Each row is a point on a landscape with many peaks, with its height.
A climber steps from a point to the highest of its 2 nearest points, and stops where none of them is higher. Distance is the straight distance between rows; heights are no part of it.
j_881 height 3.60: 92, 105, 110, 75, 88, 104, 100, 88, 84, 81, 76, 84, 49, 80, 107, 115, 78, 122, 97, 107, 106, 84, 90
j_883 height 6.51: 128, 93, 85, 146, 94, 85, 103, 87, 114, 128, 121, 92, 129, 89, 95, 93, 97, 91, 98, 89, 102, 128, 94
j_118 height 6.19: 115, 100, 96, 109, 120, 97, 99, 102, 103, 89, 109, 161, 119, 91, 98, 76, 108, 123, 112, 99, 67, 82, 75
j_237 height 6.09: 128, 94, 83, 118, 81, 93, 74, 80, 128, 127, 76, 86, 93, 79, 96, 112, 79, 106, 103, 104, 122, 98, 119
j_638 height 2.22: 112, 82, 94, 104, 133, 93, 101, 54, 106, 101, 94, 64, 118, 101, 101, 93, 91, 123, 95, 93, 88, 107, 91
j_134 height 2.70: 105, 106, 97, 110, 107, 90, 126, 118, 121, 62, 92, 139, 80, 103, 126, 102, 78, 108, 123, 133, 86, 94, 87
j_645 height 2.25: 124, 115, 92, 135, 102, 95, 120, 109, 99, 95, 103, 134, 88, 74, 122, 109, 92, 103, 124, 107, 97, 104, 93
j_946 height 3.13: 89, 74, 98, 114, 101, 118, 83, 104, 75, 74, 114, 98, 113, 130, 133, 95, 84, 91, 99, 117, 112, 88, 107
j_197 height 0.85: 77, 85, 95, 89, 105, 107, 74, 111, 112, 88, 115, 72, 103, 89, 96, 110, 116, 89, 63, 115, 118, 110, 91
j_301 height 1.27: 88, 103, 105, 77, 109, 99, 124, 140, 104, 102, 105, 120, 97, 103, 121, 103, 110, 102, 94, 122, 98, 149, 93
j_307 height 0.92: 71, 94, 99, 77, 115, 106, 85, 112, 93, 76, 106, 118, 103, 120, 95, 113, 130, 75, 70, 127, 100, 119, 87
j_779 height 4.60: 96, 108, 133, 93, 105, 93, 87, 130, 81, 89, 97, 118, 90, 97, 96, 110, 103, 118, 128, 123, 83, 72, 109
j_571 height 1.58: 106, 108, 113, 86, 105, 102, 119, 143, 122, 108, 96, 108, 103, 97, 122, 88, 92, 97, 124, 118, 103, 108, 112
j_726 height 0.77: 98, 112, 84, 84, 136, 87, 118, 104, 139, 107, 125, 123, 125, 116, 85, 47, 105, 91, 81, 87, 110, 104, 76
j_995 height 5.50: 75, 127, 117, 137, 89, 132, 96, 88, 88, 82, 83, 112, 72, 83, 104, 134, 108, 95, 104, 65, 110, 94, 100
j_798 height 1.79: 110, 98, 90, 124, 120, 101, 99, 114, 100, 76, 117, 105, 98, 54, 129, 99, 86, 118, 110, 98, 83, 103, 86
j_158 height 4.54: 120, 91, 91, 70, 112, 82, 104, 117, 79, 121, 124, 97, 127, 100, 103, 97, 114, 101, 97, 125, 101, 95, 98
j_919 height 1.61: 100, 135, 101, 107, 94, 95, 99, 93, 136, 108, 79, 70, 80, 71, 107, 85, 102, 83, 130, 75, 107, 102, 119
j_459 height 0.78: 85, 95, 99, 87, 103, 121, 109, 87, 120, 111, 105, 95, 133, 123, 120, 78, 106, 62, 97, 111, 115, 101, 86
j_834 height 0.52: 85, 104, 104, 109, 101, 130, 105, 74, 95, 108, 102, 73, 116, 113, 110, 99, 100, 69, 101, 79, 105, 103, 101
j_468 height 5.55: 113, 93, 98, 87, 84, 108, 74, 108, 97, 129, 90, 90, 85, 78, 94, 115, 87, 113, 90, 121, 121, 91, 102
j_766 height 1.60: 117, 84, 91, 80, 116, 82, 109, 101, 120, 90, 101, 101, 141, 101, 84, 107, 135, 89, 71, 113, 89, 125, 108
j_40 height 3.19: 100, 110, 99, 81, 94, 109, 117, 65, 80, 90, 74, 78, 57, 89, 97, 118, 75, 115, 99, 67, 109, 94, 114
j_124 height 4.95: 59, 113, 123, 121, 87, 135, 98, 77, 70, 107, 79, 124, 89, 101, 105, 134, 135, 114, 97, 78, 105, 97, 77
j_651 height 5.48: 115, 88, 104, 88, 110, 72, 108, 108, 107, 101, 119, 121, 116, 91, 89, 73, 108, 129, 104, 106, 54, 100, 83
j_865 height 2.73: 126, 91, 80, 94, 90, 91, 136, 104, 124, 90, 103, 116, 100, 123, 97, 85, 82, 102, 104, 142, 93, 56, 88
j_743 height 3.98: 123, 98, 105, 89, 110, 97, 92, 126, 62, 112, 122, 98, 116, 93, 73, 116, 101, 96, 86, 97, 101, 69, 102
j_780 height 1.26: 79, 118, 130, 80, 101, 116, 94, 104, 133, 126, 97, 107, 104, 107, 79, 63, 105, 83, 94, 89, 117, 77, 94
j_382 height 4.15: 101, 108, 104, 98, 88, 120, 89, 98, 78, 137, 101, 91, 107, 86, 74, 138, 124, 95, 75, 85, 112, 111, 85
j_325 height 1.03: 75, 116, 96, 75, 111, 117, 107, 117, 127, 112, 119, 124, 115, 123, 94, 65, 110, 66, 84, 100, 114, 100, 83
j_771 height 1.12: 88, 107, 106, 106, 123, 106, 95, 112, 133, 97, 112, 55, 104, 76, 93, 100, 103, 95, 70, 93, 111, 117, 95
j_838 height 1.68: 93, 113, 117, 121, 112, 98, 84, 69, 124, 84, 103, 65, 99, 99, 81, 79, 95, 84, 112, 83, 103, 56, 99
j_293 height 4.89: 95, 88, 107, 113, 95, 106, 87, 87, 112, 92, 70, 133, 105, 115, 114, 116, 107, 91, 103, 133, 92, 129, 88
j_866 height 4.09: 97, 116, 117, 88, 104, 96, 104, 116, 72, 81, 75, 103, 61, 95, 109, 142, 89, 115, 121, 114, 99, 95, 110
j_894 height 5.18: 87, 77, 104, 120, 83, 85, 97, 120, 78, 118, 130, 64, 112, 117, 99, 90, 88, 88, 87, 85, 97, 139, 131
j_503 height 6.99: 95, 118, 72, 117, 93, 97, 97, 82, 82, 48, 92, 66, 62, 97, 118, 105, 89, 77, 128, 51, 99, 89, 117
j_3 height 3.09: 119, 97, 95, 91, 83, 83, 130, 116, 110, 92, 86, 124, 83, 122, 108, 113, 73, 108, 124, 150, 104, 79, 96
j_921 height 2.53: 111, 82, 86, 118, 120, 107, 96, 66, 87, 122, 98, 64, 98, 95, 88, 105, 84, 125, 81, 62, 116, 114, 105
j_769 height 5.74: 110, 114, 110, 105, 87, 88, 98, 106, 80, 82, 90, 70, 84, 104, 100, 103, 93, 86, 143, 71, 94, 62, 148
j_114 height 1.25: 87, 93, 85, 74, 118, 86, 107, 118, 111, 67, 112, 125, 123, 119, 90, 89, 125, 86, 69, 113, 86, 125, 102
j_959 height 5.44: 123, 86, 97, 122, 110, 108, 101, 97, 107, 90, 86, 164, 122, 117, 114, 104, 112, 106, 105, 119, 88, 107, 88
j_786 height 2.57: 111, 71, 102, 127, 88, 100, 103, 94, 77, 83, 110, 98, 111, 127, 97, 111, 78, 97, 104, 103, 82, 94, 117
j_568 height 5.85: 128, 79, 83, 145, 68, 86, 90, 88, 131, 116, 98, 96, 106, 92, 87, 111, 87, 99, 94, 118, 91, 129, 106
j_84 height 5.14: 111, 115, 123, 93, 105, 105, 107, 102, 66, 95, 99, 91, 106, 89, 106, 109, 100, 103, 134, 92, 77, 65, 122
j_964 height 5.04: 112, 96, 92, 77, 82, 97, 93, 98, 80, 147, 114, 84, 113, 92, 109, 113, 99, 96, 115, 128, 115, 94, 95
j_374 height 2.81: 101, 100, 96, 111, 95, 125, 110, 76, 73, 122, 93, 83, 79, 99, 86, 120, 68, 101, 81, 55, 119, 113, 111
j_313 height 3.50: 107, 95, 96, 51, 102, 98, 110, 120, 96, 117, 89, 120, 87, 119, 101, 107, 83, 115, 99, 145, 119, 94, 86
j_587 height 1.93: 110, 87, 98, 88, 132, 81, 110, 65, 111, 103, 107, 61, 134, 99, 85, 99, 125, 97, 83, 96, 86, 124, 85
j_692 height 1.85: 117, 129, 111, 101, 72, 84, 110, 115, 118, 103, 87, 99, 79, 83, 129, 88, 96, 90, 140, 106, 100, 91, 120
j_405 height 1.45: 85, 119, 134, 92, 92, 109, 90, 74, 119, 106, 88, 85, 86, 90, 84, 79, 105, 95, 103, 86, 100, 68, 88
j_358 height 2.07: 102, 86, 107, 130, 108, 96, 101, 91, 102, 78, 117, 81, 106, 103, 81, 103, 77, 85, 90, 94, 88, 74, 98
j_322 height 4.44: 83, 103, 94, 64, 113, 92, 75, 124, 90, 109, 118, 132, 102, 100, 70, 71, 117, 126, 78, 88, 93, 101, 93
j_470 height 4.52: 73, 107, 108, 90, 81, 138, 92, 85, 87, 130, 94, 113, 109, 95, 94, 121, 139, 104, 78, 87, 120, 87, 75
j_790 height 3.59: 66, 79, 109, 103, 95, 131, 78, 115, 64, 99, 114, 89, 109, 127, 145, 95, 105, 113, 83, 95, 117, 97, 105
j_229 height 4.43: 77, 91, 130, 86, 81, 99, 99, 91, 104, 104, 75, 114, 79, 133, 102, 107, 94, 106, 103, 132, 93, 119, 95
j_627 height 5.86: 105, 90, 87, 131, 91, 89, 122, 98, 91, 121, 132, 86, 131, 113, 112, 86, 101, 79, 89, 81, 104, 143, 103
j_682 height 3.77: 124, 110, 106, 103, 113, 103, 97, 110, 82, 117, 117, 104, 124, 87, 59, 119, 110, 89, 62, 75, 118, 105, 101
j_908 height 3.95: 80, 108, 90, 57, 103, 105, 92, 116, 81, 119, 105, 137, 90, 108, 89, 102, 111, 125, 86, 113, 110, 109, 67
j_947 height 0.50: 110, 102, 64, 84, 128, 63, 112, 101, 114, 92, 134, 131, 123, 107, 63, 51, 123, 107, 70, 87, 95, 101, 91
j_958 height 6.34: 99, 99, 76, 121, 72, 82, 102, 93, 87, 61, 97, 68, 74, 110, 105, 107, 88, 75, 153, 90, 93, 69, 135
j_807 height 4.93: 97, 92, 124, 88, 109, 93, 91, 109, 104, 104, 105, 115, 98, 90, 76, 74, 98, 131, 80, 90, 76, 99, 90
j_689 height 4.00: 55, 87, 128, 95, 81, 117, 83, 107, 71, 114, 94, 100, 88, 126, 125, 107, 116, 120, 99, 110, 106, 111, 93
j_339 height 6.18: 102, 125, 90, 130, 95, 109, 86, 76, 81, 71, 90, 96, 76, 78, 107, 117, 101, 96, 121, 53, 93, 84, 111
j_296 height 6.11: 109, 86, 74, 110, 68, 76, 121, 75, 108, 83, 61, 88, 83, 118, 113, 94, 90, 113, 144, 98, 81, 109, 147
j_452 height 1.38: 90, 121, 108, 119, 108, 113, 96, 120, 132, 105, 93, 65, 95, 61, 104, 103, 94, 92, 106, 89, 113, 102, 114
j_5 height 6.69: 127, 82, 80, 117, 77, 96, 81, 72, 121, 89, 50, 83, 94, 106, 98, 105, 82, 107, 116, 95, 97, 90, 148
j_976 height 0.99: 97, 103, 75, 71, 104, 80, 105, 130, 116, 112, 119, 130, 101, 87, 108, 84, 117, 105, 91, 131, 96, 149, 76

Call two points neighbours if one is among the 2 nearest of the other. Go from one point of each pair to the other, from neighbour to neighbour, staying as high as possible. Name the lowest point that can't be avoided.
j_883 / j_503 -> j_568
j_3 / j_503 -> j_786
j_503 / j_5 -> j_296

For each start below, name the point where the climber stops.
j_197 -> j_692
j_921 -> j_503
j_307 -> j_503
j_786 -> j_118
j_313 -> j_118
j_682 -> j_503
j_779 -> j_503
